Each row is a point on a landscape with many peaks, with its height.
A climber steps from a point to whichever of its 2 nearest points has the largest rise for the distance, and stops where none of them is higher. Distance is the straight distance between rows; heights are no part of it.
j_252: [136 164 144 118  97 101 133 142 149 126 119 150 144 106 144 123 109 129
 126 139 111 134 142  89]  h=560
j_89: [165  88 124 116 160 145 120 115 114 179 102 124 109 125 159  68 190 155
 118 171 164 163 145 157]  h=314
j_557: [131 114 100  73 120 129 118 125 163 117 126 151  87  85 121  92 119 167
 106 144  77 165 129 118]  h=99
j_731: [111 160 174 140 114  71  94 135 103  82 150 103 135 183 158 169 135 140
 108 127 142  54  78  94]  h=102
j_596: [113 150  98 122  91 119 117 166 127 145 116 165 109 175 151 180  81 126
  82 125 136 101 121 158]  h=469
j_170: [106 136 232 150  62 130 110 184 133  62 175 105 134 179 124 214 116  86
 105 109 140 112 124 112]  h=223
j_674: [106 134 168 167 126  94 131 116  98  90 122  91 165 152 113 161 115 125
 160 144 177  60 143  52]  h=582
j_430: [108 135 176 182 135 130 135  79 160 128 168 112 122  74 156 110 157 148
 176 113 160 129 159  76]  h=58
j_442: [131 153  90 136 147 136 101 171 135 119 100 121 139 144  97 145  55  96
 112 125 108 106 138 133]  h=412
j_344: [147 110 130 153 138 157 119 105 114 182 117 134 148 130 147 108 148 160
 109 177 144 155 141 129]  h=234
j_575: [ 94 122 146 174 127 149 140 110 104 158 124 103 167 143 147 206 106 150
 164 137 172 116 110 120]  h=184
j_698: [153 149 106 149 184 156 107 142 130 120 126 125 143 120 101 118  98  94
 118 113 121 123 135 119]  h=338
j_866: [135 122  72 129 170 137 145 113 111 145 105 125 122 116 143 143  99 102
 140 110 155 128  76 174]  h=116
j_662: [131  86  94  81 192 153 139  71 164 138 116 130 102  41 144 135 190 109
  84 138 127 202 143 143]  h=169
j_555: [128 134 155 137 113 146 146 134 112 102 175 142 127  77 146 172  99  92
 116  81 127 208  97 120]  h=486
j_909: [107 130 180 166 162 130 111 155  98  94 144  88 138 157 109 221 107 113
 123 106 120  95 144 110]  h=211
j_585: [152 102  94  86 155  99 129 118 149 153  98 140  92 121 129  46 144 125
 100 169 115 174 118 156]  h=251
j_722: [153 106  99  76  86 125 158 106 124 147  92 148 116 156 105  21 203 121
  97 169 147  95 132 160]  h=394
j_868: [118 143 182 169 165 121 122 145  95 105 112 100 137 160 129 222 119 103
 116 125 141  58 106 134]  h=151
j_604: [134 120 120 148 164 127 132  86 137 151 110 123 128  61 140 129 173 141
 122 125 139 184 171 121]  h=306
j_720: [106 154 201 150  80 142 137 170 137  98 186 113 143 133 152 188 120  94
 121 101 136 158 105  96]  h=297
j_459: [162 183 124 130 124 105 152 143 116  88 138 135 106 146 123 104 148 109
 144  88 109  56 105  89]  h=376
j_582: [125 136 150 170 148 141 124 162 116 115 148  94 155 133 114 168 118 119
 171 108 106 125 139 125]  h=281
j_593: [121 138 153 183 165 134 128  75 131 114 155 107 136  91 144 141 142 116
 196 119 178 104 164  82]  h=10
j_847: [167  97 130 106 122 129 118 114 107 174 107 116 126 184 137  50 195 166
 123 182 132 129 132 150]  h=417
j_889: [113 148 212 137 102 108  96 156 127  52 150 102 132 190 133 204 132 116
  87 108 122  78  88 110]  h=163
j_512: [ 81  75 133 140 168 141 107  72 144 171 128 112 136 154 109  53 181 151
 176 207 167 127 124 161]  h=86
j_120: [162 118  85  77  95 146 152  97 125 155 108 160 115 140 136  61 148 133
 124 167 111  88 141 146]  h=286
j_744: [109 145 162 150 134 160 168 148 129 123 199 137 106 105 126 168 111  85
 144  87 120 128 150 122]  h=230
j_55: [116 146 117 102  38 112  95 165 119  79 136 144  87 179 144 172  67 103
  79  79 105 103 140 148]  h=315
j_597: [136 176 114  98 121  89 157 114  88  91 141 113  96 159 128 118 143 110
 121  86 107  37  91 140]  h=262
j_706: [115 119 139 139  97 167 140 152 116 151 150 145 129 153 154 191  86 140
 114 119 149 149 159 143]  h=311
j_25: [133 128 108 110 138 122 144 186 107  79 147 144 119  80 124 154  58  81
 134  82  63 170 123 126]  h=351
j_141: [137 130 133 170 147 146 140 127 122 158 145  94 162 101 112 152 139 158
 183  94 102 153 151 133]  h=279
j_276: [150 176 138 136 146 108 163 145 139  69 149 146 113 108 139 135 112 105
 138  73  95 122  98  81]  h=559
j_634: [129 110 115 113 107 140 135 129 153 113 136 127 142  65 143 146  92 130
 119 101 110 210 113 134]  h=618
j_708: [192 133 105 126 118 137 113 142  97 132  96 127 138 164 110  57 112 106
 114 151 129  70 134 110]  h=182
j_237: [113 120  77 123 135 112 107 183 149 145  81 125 134 161 108 136  79 138
 129 145 115 132 143 186]  h=506
j_745: [141 121 106  80  76 140 111 126 146 128 121 159 116 136 122  82 128 154
  81 132  71 136 132 113]  h=132
j_798: [130 180 126 103  55  91 123 147 131  80 142 139 138 150 147 140 122 125
  91 111 120  91  97 125]  h=191
j_599: [155 123 137 177 165 124 117  90 120 137 123 103 117  91 137  78 164 125
 185 148 169  91 170  79]  h=52
j_863: [ 50  98 139 170 171 147 119  41 121 161 113 127 159 135 124 137 181 167
 188 171 173 133 147 141]  h=87
j_486: [130 103 121 146 121 157 138 124 132 176 129 143 125 125 154 150 116 159
 111 129 139 158 151 131]  h=252
j_501: [ 89 120 159 142  70 153 144 157  93 142 147 124 153 163 151 212 114 153
 145 130 153 130 146 121]  h=254
j_543: [135 154 135  98  74 100 140 159 133  68 161 136  97 139 136 164  77  88
  87  85 113  94 117 107]  h=250
j_802: [102 143 150 145 121  76 113 111 100 125 127 109 159 146 115 110 137 167
 186 171 117  96 116 104]  h=59
j_530: [124 113 119 129 159 172 125 110 151 139 144 111 109  50 116 143 121 143
 129  72  78 211 125 142]  h=475
j_558: [100 101  61  83 129 103  98 169 146 115  81 151 116 134 115 115  47 110
 104 140 101 142 123 165]  h=425
j_371: [141 125 117 111  82 161 117 138 130 125 126 135 132 163 125 115 107 142
 123 142  80  96 129 125]  h=170
j_112: [168  86 137  92 104 145 132 109 115 167  99 138 115 196  90  10 194 157
 100 172 132 116 134 159]  h=532
j_227: [144 136 151 118 131 104 141 111 157 144 125 129 141  82 124 125 137 154
 142 144 116 142 152 110]  h=426
j_649: [128 132 168 167  74 164 134 144 140 122 168 123 166  98 136 176 131 118
 125  75 152 197 112 103]  h=382
j_293: [ 94  98 103 138 159 142 112 113 146 198 101 133 138 145 118 120 146 180
 137 165 170 140 130 165]  h=171
j_480: [137 151 123 139 168 124 142 108 106 139 113 128 135 139 173 169 118 105
 137 151 169  84  82 156]  h=71
j_256: [152 101  82  97  93 161 140 139 119 166 102 136 116 177 124  84 118 142
 131 148 120  77 127 168]  h=222
j_405: [129  67  64  67 125 123 116 152 138 152  95 166  98 158 117  40 126 122
  96 158 121 158  86 188]  h=309
j_893: [129 135 133 151 173 124 159 146  96 137 114 102 117 155 135 205 112 110
 111 129 155  75  72 176]  h=92
j_672: [132  89 105  74 169 146 125  87 181 146 114 104 118  74 114 102 199 137
  85 170 131 179 137 144]  h=125
j_354: [115  58  58  55  99 107 108 155 138 115  73 182 100 150 112  91  75 131
 106 147 112 150 103 175]  h=365
j_630: [112 137 143 131 127 130 171 185 120  84 176 144  94 111 119 166  63  67
 140  62  91 136 146 122]  h=293
j_50: [ 95 127 189 151 114 149 173  99 146 136 176 138 143  69 124 141 159 144
 171 112 151 169 170  86]  h=120
j_922: [ 98 124 142 149 153  96  98 129 111 155 117  97 141 176 120 112 128 158
 159 166 149 104 120 132]  h=25
j_997: [141 131  90  86  66 119 127 117  94 128  94 158 149 181  79  31 185 126
  99 139 141  95 111 167]  h=300
j_261: [127 120 140 122 140 128 152 150 127 112 167 172 100  63 156 137 121 104
 117  54 124 208 128  83]  h=384
j_396: [112 133 122 119  70 138 118 174 121 119 129 146 111 168 152 185  71 115
  92 128 102 128 163 143]  h=383
j_996: [142 164 151 125  92  80 125 162 128  99 133 109 149 149 152 180  98 134
 108 107 114 118  73 133]  h=145
j_106: [118 121 114 168 161 140 127 101 120 177 121 111 173 114 133 177 136 138
 155 121 187 151 118 163]  h=127
j_535: [120 163 125 118 105  94 117 121 109  99 112 144 151 171 100  98 162 151
 141 145 110  70 124 102]  h=103
j_125: [140 156 162 155 124  95 115 146 136 118 134 125 142 137 131 145 119 124
 137 134 143  90 146  69]  h=400
j_284: [ 57 101 118 152 177 156 101  84 147 172 121 104 150 136 112 112 154 180
 193 171 165 129 125 165]  h=126
j_603: [108 132 121 136 174 122 123  89 152 162 136 129 129 138 128  49 178 148
 166 189 142 114 120 182]  h=53
j_870: [141 153  97 115 145  97 119 159 116  73 134 140  99  91 120 123  68  90
 126  92  93 141 113  95]  h=418
j_770: [ 89 136 162 145 107 147 177 140 154 136 171 156 119  94 120 148 134 133
 154 120 106 156 173 116]  h=173
j_42: [143 110  59 123 179 135 140  97 118 140 103 124 117  75 128 115 102 107
 147 120 124 173 112 159]  h=152
j_977: [175 121 140 151 137 132 114 111 102 133 112 121 127 149 123  48 164 133
 158 167 154  83 143 101]  h=119
j_608: [129 128 152 159 159 151 123 105 161 138 165 104 135  68 104 137 132 146
 156  61 107 179 163 115]  h=361
j_469: [156 119  86 103 166  96 133 123 136 153  99 117 114  73 116  63 143 103
 145 136 116 158 126 138]  h=198
j_839: [184 171 125 146 164 146 143 127 116 118 100 127 130 126 117  98 107  88
 124 129 144  81 127 101]  h=257
j_468: [133 175 120 110  62  87 104 154 140 100 117 152 165 170 117 114 146 162
 105 119  97 100 122  98]  h=144
j_61: [143 111  98 118 181 153 121  46 150 148 101 146 128  63 117 140 209 127
  89  95 142 208 174 133]  h=226
j_7: [149 110 138  71 159 120 109 117 181 134 132 108 106  93 116  95 171 162
  81 166  95 178 133 109]  h=85

Call two points neighbours if one is among the 2 nearest of the other. Go from one point of each pair to the other, from neighbour to neighbour, staying as high as possible. Name the lowest point that can't be avoided.
j_237, j_634: j_480
j_112, j_674: j_7
j_634, j_582: j_141
j_112, j_706: j_344
j_674, j_252: j_125
j_596, j_276: j_798

For each start below, name the point where the climber stops.
j_866: j_237
j_977: j_237
j_371: j_112
j_593: j_276
j_922: j_112
j_7: j_252
